A landscape with many valleys, sampled at points; each row gives a point and its height.
From any point a ball rolls to the lowest of the 4 points nearest to it. It stops when none of these is lower. Distance is the straight distance between rows; heights are no part of it.
Rone h=119: [131 122 161 198 108 127  81 114 134 152 135 181 142 123 167 129 119 169
 139 137 107 185 214 154]
zodi h=151: [130  98 168 165 129 117 123 156 121 156 149 180 117 130 164 139 110 171
 151 161 132 178 174 153]
Duna h=235: [155 142 126 132 117 122 115 118 124 151 128 116 169 184 139 114 132  95
 134 165  90 169  98 161]
Kezut h=448: [136 117 115  99 128 144 152 145 133 144 126 126 128 156 119 121 111 129
 124 148 126 150  95 134]
Falov h=414: [134 109 166 128 146  74 197 157  99 114 109  74 156 140 110 190 176  83
 125 135 156 137  94 112]
kidup h=390: [130 135 110 136  96 156  95 106  72 126 144 188 101  81 131  96  95 152
 100  98  93 101 144  96]
nezog h=77: [129 118 169 104 137  78 169 145 112 150 126  92 182 155 127 149 139 101
 120 159 121 155  70 138]
Tiso h=422: [130 113 142 138 114 159 127 135  84 137 135 178  80 101 112 115  83 166
 110 119 116 114 166 120]
vidig h=378: [125 124  98 122  97 158 120 119 101 134 133 176  97 102 106  92 103 156
 105 106 104 108 127 101]
zogiv h=375: [136 113 144 143 116 155 116 131  90 142 135 182  91 113 114 116  87 167
 118 129 111 130 173 131]
tamun h=475: [139 145 122  97 171  91 165 141 169  61 113  76 108 115 121 180 178  71
 117 129 181 101 104  79]
mibo h=488: [137 147 112 158  91 167  46  96  50 113 132 173 123  78 176 102 104 117
 107  89  93 106 165 110]
zoru h=204: [109 124  75  98 100 150 149 125 151 128 139 145 107  93  94  99 127 165
 122  90 137  82  98  98]
Nivo h=485: [144  89 147 127 132 123 162 177 105 140 128 141 109 148 137 156 126 133
 145 160 154 163 113 140]
lim h=242: [158 134 112 140 110 145 104 115 121 151 121 137 154 182 136 102 133 107
 140 161  92 166 126 156]
pava h=342: [134  84 171 172 140  96 154 186 102 147 142 172 108 126 181 164 138 150
 166 165 160 173 146 142]
zazik h=45: [109 133 157  82 157  88 161 139 135 129 116  68 167 141 120 151 132  97
 112 140 134 131  64 124]
futo h=351: [ 92 123 184  93 163  61 161 136 115 133 106  62 178 140 103 157 149  90
 114 135 125 129  69 120]
Gib h=112: [ 96 153  88  69 148 103 127  78 197 117 177  90 170 108  85  91 157 142
 153  99 132  41 100 122]
Lubu h=450: [145 160 121  89 180  69 138 118 200  50 140  84  96 101 120 161 193  70
 136 136 183  54 107  81]
zuba h=359: [147 101 152 129 128 117 151 163 114 155 137 150 138 154 148 136 126 131
 147 173 133 176 115 148]
valim h=279: [139 114 155 162 116 143  97 120 105 146 138 186 119 125 134 117 101 167
 126 138 104 160 198 145]
tana h=512: [144 123 148 166 121 161 155 156  78 109 142 153  38  90 108 163  79 161
 113 110 147  91 187 122]
fofo h=67: [149 138 128 109 127 117 135 125 131 150 130 110 171 173 129 120 123 103
 121 159 101 166  83 150]
retuv h=315: [146 128 116 167  94 167  68  93  79 133 109 173 129 133 139  96 124 121
 129 116  90 141 179 133]
pav h=389: [140 131 124 104 158 105 176 156 144  72 108  81 111 125 120 187 169  81
 113 129 182 127  96  88]
ruvo h=355: [ 83 160 141  74 175  73 114  99 164 128 119  64 171 144 118 119 127  99
 105 127 106 116  54 125]
vamad h=322: [115 155 115  78 148 115 145 117 164 135 126  80 159 150 117 114 118 113
 106 136 116 125  69 131]
Rebe h=397: [138 104 143 140 119 150 116 133 103 149 137 178 102 133 120 114  96 161
 126 142 110 147 167 139]
berik h=236: [ 79 146 158  70 181  67 137 119 153 119 114  59 159 130 117 134 135  93
 110 132 132 102  61 115]
tugof h=385: [130 128  91 106 113 158 141 129 136 144 126 144 118 138 103  98 112 143
 115 124 113 125 104 117]
mera h=490: [144 151  74 129 103 159 111 102 127 141 113 132 146 159 116  83 129 109
 123 123  85 128 111 130]
Ketol h=285: [153 108 149 132 124 108 138 145 117 161 140 151 160 165 154 127 131 125
 145 179 116 182 114 151]
gemar h=401: [135 137  95 156  85 172  61  92  63 126 112 169 126 108 151  86 123 111
 122  97  89 109 150 113]
fuzak h=415: [ 92 128 176 100 175  59 169 139 118 103  95  49 155 131  97 174 167  73
 116 128 149 111  90  98]
tima h=350: [142 132 116 158  94 165  70  95  73 128 117 180 120 111 140  95 113 126
 113 107  90 127 174 119]
turil h=278: [120 148  84  91 125 140 143 113 167 137 130 110 146 141 104  99 122 130
 117 116 113 114  84 120]
Gozat h=502: [137 102 130 110 134 137 167 170 122 131 122 120 107 147 124 150 122 128
 135 149 156 150  99 134]
bepa h=327: [122 146 106  92 167 107 160 138 186  70 123  76 102 110 124 162 167  93
 130 121 188  83 101  94]
zuso h=105: [125 122 164 194 117 117  95 132 147 158 139 183 146 126 186 133 129 168
 146 150 112 196 200 152]
Vekan h=403: [132  99 176 181 139 125 138 170 109 141 152 168  88 113 156 164  98 177
 149 147 149 156 193 156]
munup h=120: [132 128  83 109 141 141 162 156 176  77 118 104  69 113 112 162 154 122
 128 105 184  97 107 102]
Leki h=441: [ 90 147 161  84 167  63 118 109 136 132 110  63 187 153 112 131 134  91
  99 134  96 138  51 128]
pasi h=356: [149 105 129 117 142 118 181 174 115  94 114 100 105 137 127 187 156 101
 126 137 176 149  97 111]
Dod h=233: [114 118  92 110 102 157 149 139 127 127 129 156  84  96  95 108 113 164
 115  97 134  92 109 103]
bir h=325: [138 112 157 154 119 148 110 125  95 145 139 181 105 116 126 121  87 170
 119 132 109 145 191 138]
rumem h=321: [127 111 179 182 126 126 118 142 124 151 149 179 121 110 157 141  95 185
 137 142 126 168 212 157]
lano h=335: [132 116 188 186 124 131 125 138 119 148 152 175 120  97 151 149  83 190
 129 132 127 156 228 152]
Burig h=358: [141 116 126 105 148 115 179 165 131  92 110  86 111 135 124 181 155  94
 120 134 177 136  92 106]
Rulu h=449: [153 139 153 165 101 162  71  88  65 121 139 178 134  81 159 122  87 145
  94  95  96 125 209 121]
Guz h=114: [113 124 160  92 161  88 178 152 124 109 105  62 151 134 116 169 148  85
 118 135 159 123  79 111]
lubif h=484: [145 159 126 159  97 178  45  96  50 104 156 160 133  58 202 123  85 119
  94  82  98 105 184 114]
gub h=311: [131 122 154  93 137  99 165 147 122 144 124  91 165 155 125 144 127 104
 122 153 130 153  73 137]
Tif h=232: [104 152  73  76 130 106 116  63 182 112 181  98 187 103  81  83 165 141
 147  91 118  47 102 121]
sov h=271: [111 137 125  82 165 110 171 146 165  97 114  65 124 125 122 153 145  96
 123 127 173 101  83 105]
mafun h=190: [ 84 156 134  68 181  83 134 113 179 118 127  63 147 125 117 120 132 109
 123 127 140  84  67 119]
koman h=277: [122 118  90 110 125 157 165 160 153 107 118 122  71 111 102 144 128 143
 127 108 167 100 105 111]
bofe h=175: [144 121 140 177 110 134  81 116 129 154 130 170 150 158 164 114 140 135
 155 158 106 187 181 157]
zodev h=157: [113 139  66  91 110 142 148 107 171 130 142 128 140 106  94  90 137 154
 124  94 129  81  91 103]
zuk h=312: [114 127  87  97 134 146 168 148 175 106 122 104  93 114 105 133 138 134
 132 106 173  90  97 111]
kepu h=317: [123 120 109  91 145 137 174 161 152 110 115  92 106 132 118 150 130 117
 124 128 169 119  85 117]
lefe h=186: [108 146 107  78 169 111 153 125 197  94 140  74 115 109 115 133 157 112
 148 115 182  54  94 110]
Vuv h=250: [129 148  99  87 167 107 149 126 204  65 140  83 100 101 117 152 179 101
 151 118 193  52 110 100]
Peze h=291: [139 137  82 104 151 127 155 145 198  62 125 105  75 104 114 164 174 112
 127 109 190  84 113  89]
feki h=443: [148  87 145 141 132 121 165 183  97 123 129 139  90 141 141 175 135 131
 147 156 168 161 118 138]
bipet h=413: [ 94 170 123 105 158  78  83  89 151 126 103  59 181 169 122 114 139  77
 104 121  76 132  49 147]
sukeg h=302: [146 159 107 123 119 126 113 108 132 144 118  95 170 185 128 110 129  86
 122 147  83 154  85 156]
vomaz h=496: [138  94 147 147 134 142 147 173 100 130 136 157  71 132 126 154 102 156
 140 147 152 148 149 145]
losof h=516: [143 122 113 137 112 159 109 119 109 145 125 171 115 145 116  96 111 143
 125 137  98 152 151 131]
Ribo h=467: [140 103 130 116 128 144 145 158 117 145 128 148 104 149 121 133 108 144
 135 154 135 156 119 141]
vurir h=619: [121 142 153 103 177  66 167 136 138  73 102  62 129 120 104 182 184  57
 113 131 167 105 105  73]
dadol h=205: [110 125  81  92 121 152 160 134 166 124 129 123 106 105  94 108 130 155
 127 100 152  85  96 107]
Doz h=553: [124 146 137  96 176  81 164 136 155  71 108  65 116 117 119 176 173  64
 118 131 178  95  95  81]
Vete h=345: [149 119 123 160 111 151  86 110 109 146 123 172 136 153 136 101 123 133
 139 145  96 166 171 147]
tuzel h=473: [146 110 135 113 128 134 145 152 123 149 131 141 130 160 129 126 115 135
 134 161 125 164 109 143]
feka h=253: [122 116 101 113 113 160 146 142 123 136 125 155  84 116 100 109 103 159
 116 117 131 109 116 113]
tivas h=111: [139  97 151 139 129 135 134 158 114 153 137 166 112 144 138 131 107 156
 144 159 128 169 148 152]
Nur h=273: [136 123 137 189  89 163  58  98 100 144 101 157 148 145 158 101 144 119
 158 126 106 158 200 158]
Nad h=305: [109 135  92  83 142 141 166 138 179 120 129  96 116 121 108 122 133 133
 130 113 160  91  88 114]
Susep h=396: [143 135 147 175  94 164  53  83  65 125 120 171 138  90 166 118 108 134
 110  94 100 132 210 132]
Lovem h=533: [142 132 103 108 120 146 134 126 134 146 126 131 136 163 116 102 116 125
 120 146 104 150 102 133]
lubo h=133: [101 144  89  69 144 117 142  94 197 115 172  97 156 100  91  96 158 146
 152  99 149  46 102 116]
tidit h=188: [123 127 158 219  83 145  57  96 126 147 110 160 155 121 177 126 142 146
 144 113 110 177 224 163]
vili h=314: [ 99 132 175  86 160  66 150 128 121 135 110  67 182 145 109 148 136  95
 107 141 117 135  60 124]
gudeb h=360: [114 107 189 197 142 104 137 174 137 156 152 174 113  99 193 165 110 184
 149 148 144 174 200 150]
nar h=269: [123 167  80 102 125 130 127  96 169 134 128  92 161 151 109  92 129 114
 113 114  94 112  80 127]
kekad h=364: [135 141  78 115 106 155 127 107 136 142 122 138 135 143 107  85 121 130
 115 119  95 126 105 119]
pena h=395: [136 104 161 157 126 145 124 144 101 148 142 176  95 118 128 133  87 173
 130 142 127 148 189 147]
palo h=293: [120 128 125  83 148 127 170 151 148 125 119  84 132 141 120 142 124 113
 118 136 152 126  76 121]
kufos h=344: [149 112 140 150 121 133 109 134 124 154 137 172 134 155 145 113 120 145
 144 163 110 180 157 151]
gura h=310: [142 120 148 162 111 150  86 108  92 140 131 184 119 119 133 111 100 157
 119 126  96 147 197 134]
fodi h=145: [133 124 149 200 102 136  70 106 131 146 122 172 149 133 167 123 134 150
 144 133 105 184 213 155]
Vazen h=377: [103 127 163 230  65 155  57 103 136 158  93 140 159 117 186 126 156 138
 162 109 125 176 216 166]
Lud h=252: [100 140 143  77 171  94 160 135 154 114 112  60 143 128 120 145 136  94
 117 130 157 102  71 112]
rotav h=402: [134 110 142 153 126 157 147 164  91 120 134 158  48 113 108 154  90 162
 127 125 147 117 165 133]
mupa h=649: [116 146 162 108 184  51 163 128 140  67 103  62 125 116  92 183 194  51
 113 133 155  99 114  66]
kog h=363: [138 125 119 139 102 160 104 113  88 139 131 182  99 109 115  99  96 155
 106 116  97 120 156 113]
rezi h=349: [131 111 115 103 126 151 154 154 131 140 124 134 106 144 115 126 109 138
 124 141 134 140 105 132]
pim h=521: [138 112 166 167 128 155 146 156  84 122 146 164  57 101 119 157  77 172
 125 127 144 115 199 139]
kizan h=65: [149 134 101 160  91 170  80 104  98 143  99 140 147 168 134  84 141  94
 150 134  92 142 151 152]
Sorug h=251: [153 149  98 144 100 155  99 105 121 146 110 117 156 182 130  95 139  88
 140 145  87 146 116 156]
lav h=307: [133 122 180 186 114 137 107 116 113 147 145 178 130  97 150 136  88 184
 119 127 115 157 228 149]
vifiz h=324: [119 148  47 102  92 129 121  78 155 116 155 129 172  98 100  77 155 142
 128  78 111  72  91 102]
sura h=337: [123 129 145 101 165  91 181 152 131  92 107  64 132 129 117 181 162  75
 117 131 171 120  90  96]
gegif h=380: [138 134  98 147  93 162  84 100  77 129 126 182 113 106 130  88 110 135
 107 104  88 116 151 105]
fadoz h=407: [132 138  88 135  86 153  89 103  77 122 141 184 108  81 133  92 106 144
 102  96  95  99 125  93]
Resep h=125: [118 119 176 199 122 111 108 141 151 160 146 182 137 108 187 142 117 181
 139 144 116 193 210 151]
bokun h=329: [139 114 108 111 142 137 171 170 143  91 112 101  83 131 120 175 147 111
 122 127 179 130  97 108]
beva h=566: [135  97 164 162 134 140 138 167 101 136 144 166  75 122 133 152  89 172
 141 144 143 143 181 150]
Zupe h=483: [138 148 135 167  88 181  35  92  48 112 128 153 137  69 198 120 103 114
 107  81 102 109 188 126]
basu h=258: [124 125  99  96 145 138 169 155 167  94 116  92  94 123 115 155 142 118
 128 116 178 104  96 109]
bufav h=410: [136  94 137 132 130 148 145 166 108 138 132 155  83 138 120 141 103 153
 136 146 142 149 136 142]
nesu h=220: [150 132 124 176  97 151  79 110 118 152 107 136 160 180 158  98 153  95
 170 156 102 166 161 169]
zar h=412: [133 133 136 173  88 174  41  91  57 124 108 162 138  98 170 106 119 111
 124  90 100 123 193 131]
Lemi h=470: [148 149 134 154 101 166  60  94  54 116 147 174 125  68 173 117  86 134
  88  93  96 109 186 109]
nosu h=139: [138 114 150 179 116 130  88 122 132 154 137 179 138 142 160 122 127 155
 147 152 106 188 192 155]
fefe h=243: [119 129 146  83 148 104 163 143 137 134 119  78 160 148 119 142 125 105
 116 143 136 139  68 128]
Vuku h=261: [130 116  91 128 125 156 159 166 141  96 116 129  47 110  99 158 129 144
 122 104 167 105 115 110]
vamem h=541: [142  93 153 164 140 134 147 181  95 119 138 156  58 130 134 175 109 155
 145 144 161 148 160 148]
norid h=347: [142 122 179 166 112 149 111 111  92 141 148 178 122  90 141 135  76 178
 106 119 116 137 224 134]
leb h=213: [121 161  63 105 112 139 131  91 164 133 129 109 158 140 101  87 135 124
 114 103  99  99  85 120]
kug h=331: [132 117 142  92 139 113 171 158 122 138 122  95 149 151 128 149 124 111
 124 151 142 150  76 131]
Mevi h=228: [114 144 117  85 168 109 162 136 181  91 123  68 113 115 121 149 151  99
 133 123 181  79  89 105]
Liva h=520: [112 130 167 116 176  55 177 140 118  87  99  57 143 128  90 188 186  61
 117 126 154 113 106  84]
deso h=304: [130 105 131 132 122 161 138 153 103 137 129 162  71 120 106 128  93 162
 124 130 132 128 147 133]
Nifi h=211: [145 116 143 167 115 141  87 115 116 148 129 180 133 142 143 114 117 152
 137 146 103 174 190 150]
Butiv h=476: [133 125 142 139 107 159 114 123  71 135 145 184  86  80 123 118  74 165
  99 110 106 103 172 110]
Nefi h=368: [135 133 114 166  88 172  54  91  59 124 108 168 127 107 153  93 121 112
 122 100  91 118 172 120]
fot h=658: [141 127 169 150 116 165 132 126  66 129 154 173  91  69 134 135  60 171
  94 110 126 100 207 115]
Kule h=294: [120 121 160 209  73 164  47  92 104 142  94 147 158 116 176 123 146 131
 152 102 120 157 219 164]
napu h=229: [143 121  87 125 137 147 157 163 157  76 116 121  49 115 108 179 150 125
 116 109 177 117 114 101]
vif h=308: [117 145 105  81 141 130 154 126 166 136 127  94 145 143 113 113 120 125
 115 128 127 122  75 125]
Mev h=153: [107 146  80  83 126 132 150 107 185 131 142 107 145 118  98  94 133 143
 122 103 132  83  86 113]
zof h=174: [119 135  67 101 100 148 142 111 150 135 133 141 132 111  95  88 126 150
 115  98 117  96  96 102]
midul h=284: [127 112 109 108 128 156 160 163 130 127 123 130  84 134 109 135 111 143
 126 127 150 129 105 126]
nit h=303: [ 98 141 154  85 183  73 159 132 145  94 106  50 136 120 118 160 158  74
 124 129 165  92  81  97]
Nobe h=451: [146  82 159 149 133 105 165 185  95 136 135 151 108 141 158 165 138 135
 156 164 163 167 122 141]
Didub h=500: [135 109 164 155 128 150 133 147  89 137 144 172  79 110 121 140  78 175
 124 130 131 127 191 139]
batev h=257: [ 94 172  79  87 150  98 110  68 194 121 157  80 177 129  97  85 148 126
 133  97 105  67  82 131]
fuzat h=313: [141 124 165 180 108 144  84 102 101 143 133 182 133 110 144 124  97 167
 118 122 102 159 219 142]
befo h=469: [144  83 169 160 132  80 184 182  90 149 133 151 138 136 168 163 161 124
 165 166 158 162 115 133]
Bev h=417: [142  95 167 132 132  79 197 169  91 134 119 102 155 144 129 179 167 102
 139 151 156 152  91 125]
lifos h=482: [135  95 153 145 127 147 133 156 104 144 136 168  88 129 124 136  94 168
 135 145 132 150 166 147]
rar h=478: [144  99 130 144 133 149 154 176 104 115 127 143  53 129 116 167 113 148
 132 136 160 137 135 137]
notad h=272: [137 145 140 105 132  97 131 119 130 148 125  91 181 172 128 130 127  96
 112 156  95 161  66 149]
dapep h=234: [116 122  84 102 108 156 153 135 144 132 128 141 101 111  96 102 119 158
 118 102 135  99 102 108]
futi h=320: [122  93 178 176 139  97 141 178 123 159 147 182 124 119 194 152 128 166
 161 163 145 179 167 145]
pul h=352: [130  86 173 178 143 105 149 185 104 142 148 169  94 122 177 170 125 162
 162 160 159 166 167 149]
togi h=586: [140 113 179 180 132 149 150 154  88 125 153 161  75  93 131 165  74 176
 128 127 150 117 221 143]
moneg h=260: [ 96 143 152  73 167  82 147 126 150 130 116  62 167 140 116 136 126  99
 108 138 124 121  60 121]
gis h=543: [128 142  53 128  75 147  99  94 105 122 136 166 134  94 122  77 133 133
 116  86  97  93  97  95]
Lide h=366: [115 174 105 101 146 106 111  96 161 132 120  70 171 166 118 109 129  94
 105 125  85 128  63 143]
tafad h=268: [148 122 152 110 128  99 153 142 118 155 134 110 177 167 135 135 129 108
 127 168 111 167  81 145]
Gugom h=152: [ 90 160 108  65 168  91 126  91 204 119 158  75 154 117 103  99 146 129
 142 113 137  54  82 126]
Keke h=256: [110 141 115  78 151 123 165 138 169 120 124  78 136 133 118 128 125 114
 120 128 151 108  75 120]
tuluf h=296: [132  95 170 165 133  95 141 168 121 163 143 178 138 134 189 138 140 151
 163 173 135 185 145 144]
zibi h=438: [130 126 153 186  78 177  38  87  63 132 100 150 152  94 180 117 124 118
 130  87 116 128 207 146]
lisuf h=270: [128 123 143 203  90 153  61 106 125 151 100 147 158 155 175 108 158 116
 176 138 116 175 200 167]
nipiv h=183: [ 97 148 116  72 168 106 151 123 188 113 134  69 133 119 115 121 139 114
 135 117 159  75  79 117]
nudis h=371: [139 127 155 193  89 159  55  83  86 135 109 167 145 107 162 122 123 136
 125 105 104 150 220 146]
sus h=275: [157 125 133 146 116 125 109 126 126 157 134 153 158 174 152 112 137 118
 148 172 103 183 132 157]
sogur h=354: [126 160 130 104 137  98 117 109 139 139 117  76 179 174 125 124 126  85
 107 145  83 152  63 151]
musem h=239: [138 122 126 179  88 173  58  93  87 142  97 156 147 144 147  93 138 110
 152 118 100 144 187 150]
dig h=477: [124 116 121 140 114 164 150 157 100 118 129 159  48  98  99 139  94 161
 117 108 144  96 142 114]
puli h=391: [141 157  81 125 111 146 117 104 137 141 118 110 154 169 116  93 125 101
 118 131  86 135  96 139]
lif h=369: [135 109 138  99 145 117 180 167 118 120 113  90 130 141 126 168 141 103
 126 146 165 144  82 120]
tepu h=547: [135 118 159 150 118 160 131 134  74 133 143 175  79  91 117 130  71 172
 112 118 124 110 192 125]
Sos h=328: [146 125 151 178 101 154  70  91  85 134 124 182 133 108 144 115 104 150
 114 113  97 150 213 137]
mobis h=409: [150  91 149 131 133 105 185 178  95 122 123 117 121 144 137 178 151 109
 141 152 169 159  98 129]
Pevek h=386: [141  86 159 145 135 118 151 177 103 145 137 162 106 142 153 154 121 151
 157 165 153 169 136 147]
nen h=379: [141  99 156 112 132 101 178 167 107 144 125 113 151 152 136 158 138 110
 138 162 150 157  84 135]
viv h=76: [132 108 165 172 127 112 108 145 139 163 145 184 141 135 182 129 128 161
 154 165 119 194 178 151]
Sopes h=487: [143 131  95 138  99 161  99 103 100 139 119 171 122 138 117  84 119 127
 119 119  87 135 141 120]
digo h=224: [101 146 131  72 164 102 155 131 165 122 122  66 148 131 119 133 125 105
 116 132 146 107  67 118]
gil h=491: [136 119 104 109 117 158 139 139 127 145 126 148 110 145 106 107 109 144
 120 135 115 140 114 129]
murot h=465: [151 126 110 135 112 154 110 117 117 149 124 156 135 165 124  97 120 125
 131 149  95 161 134 142]
vik h=416: [133 110 177 167 125 142 124 142 102 143 147 177  98 109 133 144  83 182
 128 135 129 146 207 147]
Ribil h=421: [132  93 161 156 134 127 135 167 106 143 143 170  93 133 145 149 105 167
 148 155 142 162 165 153]
Kifav h=365: [ 86 135 177  83 170  60 141 124 126 133 105  62 181 141 108 142 139  93
 103 134 115 132  61 120]
zozir h=511: [135 144  69 145  78 160  75  97  75 118 127 173 124  96 141  80 124 119
 117  92  89 100 122  98]
fati h=240: [157 123 136 124 122 118 131 135 122 155 136 134 163 173 142 119 128 114
 138 172 106 178 104 151]
Mepap h=326: [152 153 118 155 101 142  93 107 120 151 111 101 171 194 143 102 143  73
 152 156  88 152 113 174]
nifa h=160: [108 137  78  84 126 138 156 116 185 126 142 108 134 107  96 100 138 149
 131 101 145  75  94 108]
Kulu h=408: [105 163 132  86 157  85 115 103 155 133 116  69 177 158 118 120 126  94
 101 133  94 134  56 135]
Poma h=309: [117 137  86  91 149 132 160 137 197  85 134  92  99 102 108 142 165 125
 146 102 188  62 107 106]
vas h=374: [156 152 101  93 169  96 145 130 208  47 135 101  87 100 119 169 191  86
 125 129 190  81 117  75]
Zodam h=341: [ 88 171 110  82 169  83 107  89 183 126 131  67 168 144 119 104 132 109
 112 117  99  97  62 132]
bama h=319: [112 176  73 102 132 118 119  82 180 128 134  82 171 145 107  88 137 114
 115 102  93  92  77 130]
ziga h=244: [128  96 175 174 139 115 133 170 116 149 151 175 104 121 168 153 107 174
 154 156 145 170 181 154]
Gorez h=481: [141  99 123 124 134 140 164 179 115 111 119 126  76 138 121 168 129 131
 135 138 165 145 109 128]
mib h=338: [140 124 141 148 107 155  94 108  80 136 133 186 110 105 127 109  90 159
 105 116  97 131 188 123]
nep h=323: [142 136  90 153  87 170  79  96  86 135 104 156 133 141 132  77 132 102
 134 114  86 126 146 127]
zod h=318: [101 169  97  81 154 109 127  94 187 128 135  79 163 139 108  99 128 119
 113 114 108 100  71 125]
Rubuz h=159: [104 143 100  73 163 113 147 114 203  99 160  82 127 102 101 119 163 128
 160 109 175  34 105 117]
rali h=454: [109 116 184 130 167  54 190 147 101 112 100  58 162 142  82 190 193  76
 125 123 144 124 102 103]
vuki h=184: [154 137 109 157 101 154  91 109 116 149 112 131 157 183 141  93 141  94
 153 150  93 161 142 159]
sas h=70: [139 131  97 102 156 123 164 153 173  70 114  93  85 117 121 175 165 100
 119 121 189 110 102  91]
tonos h=405: [126 134  78 125  85 152 111 103  99 130 137 177 111  98 113  85 113 147
 106  98 101 101 116  94]
Vip h=453: [136 109 125 149 128 158 154 168 104 109 125 145  36 114 105 162 102 154
 123 118 154 116 145 126]
gef h=503: [139 156 131  95 181  67 151 127 181  51 123  82 107 106 119 173 186  63
 118 136 179  81 108  67]
voz h=297: [136 113 166 173 120 137 101 124 111 148 141 184 122 113 141 128  94 176
 129 136 112 162 210 148]
suret h=142: [ 95 152 107  65 164 101 133  95 203 115 167  81 147 110 100 104 152 131
 152 110 150  41  92 123]
tes h=230: [128 154  73 105 112 150 130 104 153 139 126 121 147 146 105  86 125 126
 112 115  98 112  91 120]
Kevo h=259: [ 98 152  86  70 145  94 106  60 187 109 192  91 183 110  78  84 167 141
 156  98 116  36 102 129]
loni h=420: [110 143 161  87 153  75 135 120 129 140 115  71 188 160 117 138 133  95
 102 142 100 150  58 134]
dogu h=113: [118 110 175 187 133 105 117 158 144 163 147 184 134 114 196 145 125 173
 150 156 126 194 184 145]
Lan h=447: [ 97 160 146  94 161  67  96  98 137 133 104  61 187 166 118 126 139  82
  98 133  80 145  48 143]
Runa h=295: [115 129 153 225  79 148  59 104 138 153 100 147 159 130 186 122 158 133
 164 123 122 181 214 165]
Mis h=131: [134 130 165 210  95 136  74  97 121 145 125 172 151 109 166 134 120 163
 126 115 108 173 228 155]
sipur h=568: [137 140  69 138  86 162  99  97  97 131 120 164 128 120 123  77 128 122
 116 101  89 110 116 106]
gefe h=411: [124 114 171 103 145  81 184 157 107 134 113  76 170 146 119 167 146  93
 124 145 143 138  76 126]
vor h=394: [132 148 103  95 128 136 139 124 151 144 125 102 155 161 114 108 118 116
 112 138 104 139  82 134]
Rozol h=241: [144 126 132 187  98 153  70 107 118 150 109 147 159 167 162 100 151 109
 169 147 109 172 179 167]
kazed h=406: [134 115 114 127 114 158 122 131 106 143 128 170  97 132 107 104  98 156
 118 130 108 134 140 124]
doled h=144: [106 144  69  78 120 127 142  90 183 121 160 111 160 102  89  88 152 151
 136  91 136  62  97 107]
vizu h=336: [140 122 146 189  92 155  59  94  99 139 109 170 145 127 156 111 130 133
 137 118 102 162 211 153]
gav h=168: [ 85 153 122  67 180  87 135 108 195 112 148  68 139 115 112 113 144 115
 141 121 156  52  78 122]
zabe h=138: [ 98 143 103  60 158 104 130  93 198 108 180  85 152 101  88 101 161 139
 166 104 153  25 104 123]
zegob h=542: [133 111 189 197 137 130 150 161 111 135 157 159  89  96 156 174  84 185
 141 134 156 142 226 154]
Tos h=471: [141 119 118 157 123 158 153 168 105  96 131 148  24 105  99 170 106 152
 117 112 155 105 150 118]
goga h=367: [131 132 125  86 138 126 157 142 141 139 124 100 148 155 119 128 115 117
 117 145 127 145  76 132]
soti h=267: [126 108 110 119 118 160 151 155 120 133 124 150  75 121 101 125 104 157
 123 121 138 118 121 123]
pizum h=238: [155 121 130 157 113 140  95 119 120 153 129 164 148 168 149 106 134 126
 148 159 101 180 155 156]
gofi h=276: [101 158 120  77 160 102 136 112 172 132 126  70 159 143 114 116 121 110
 108 127 115 113  64 126]
Selut h=316: [131 137  90 101 156 123 160 147 185  71 120  90  86 112 117 163 165 105
 130 113 189  92 105  96]
todil h=156: [100 164  78  81 141 111 127  81 196 124 159  93 174 120  97  86 145 135
 131  98 119  64  88 121]
kobaf h=370: [134 102 173 119 134  77 192 160  98 142 120  92 169 145 125 168 156  99
 134 150 145 151  80 130]
Liro h=158: [103 153  87  76 141 122 145 104 193 128 151  92 153 115 100  98 137 139
 129 106 137  73  84 118]
redev h=343: [153 143 104 124 114 144 118 114 130 148 124 125 152 175 124 100 124 104
 126 150  92 159 106 147]
Pipo h=376: [139 117 145 113 149  95 186 161 118  93 108  79 131 135 117 191 170  83
 120 134 172 141  94 102]
nezit h=66: [126 152  57 115  94 149 121  91 143 130 128 133 153 125 106  76 135 124
 117  98  95 100  93 110]
kuvi h=353: [126 122 154 197  78 169  45  89  87 139  96 151 154 113 167 114 141 123
 145  99 116 147 215 155]
Ber h=200: [114 162  65  96 119 127 130  84 180 126 144 103 166 128  99  84 140 131
 122  97 105  83  85 118]
megeb h=330: [124 172  89 112 127 126 113  97 156 133 117  80 167 170 117 100 130  94
 113 123  82 125  74 146]
zuzuz h=176: [143 127 117 172  89 172  68 101  96 145  98 147 147 160 142  88 143  98
 158 130  99 148 173 154]
gok h=274: [127 108 108 125 122 161 157 169 123 116 119 137  54 119 102 144 112 151
 126 115 152 115 120 121]
Rav h=237: [138  97 162 153 133 114 131 163 119 155 143 175 124 143 163 136 121 156
 153 171 133 181 154 152]

Two balls start at each pair of points below. Name the first point that both come to, or write never.
gil and bufav: soti
kidup and zogiv: valim
sipur and kazed: kog
zuk and Nad: nifa
fadoz and Nefi: retuv
lav and nudis: valim
lano and beva: valim
zar and Lemi: never
gef and Lubu: Vuv
gemar and mibo: retuv

For each start below, name the point where the ball stops.
tugof: nezit
lifos: viv
zozir: kizan
bama: Gib
Susep: viv
tuzel: nezit
togi: viv
rumem: viv
berik: Gib
Gozat: nezit

Call two points neighbours if one is among the 4 nearest of the other. Go from one point of each pair to the other, from neighbour to neighbour, staying as low as possible. Name the highest point that can't be avoided.
viv and digo: gub
nezit and Gib: zof
nezit and sas: gok
fofo and nezog: tafad
tivas and viv: Rav
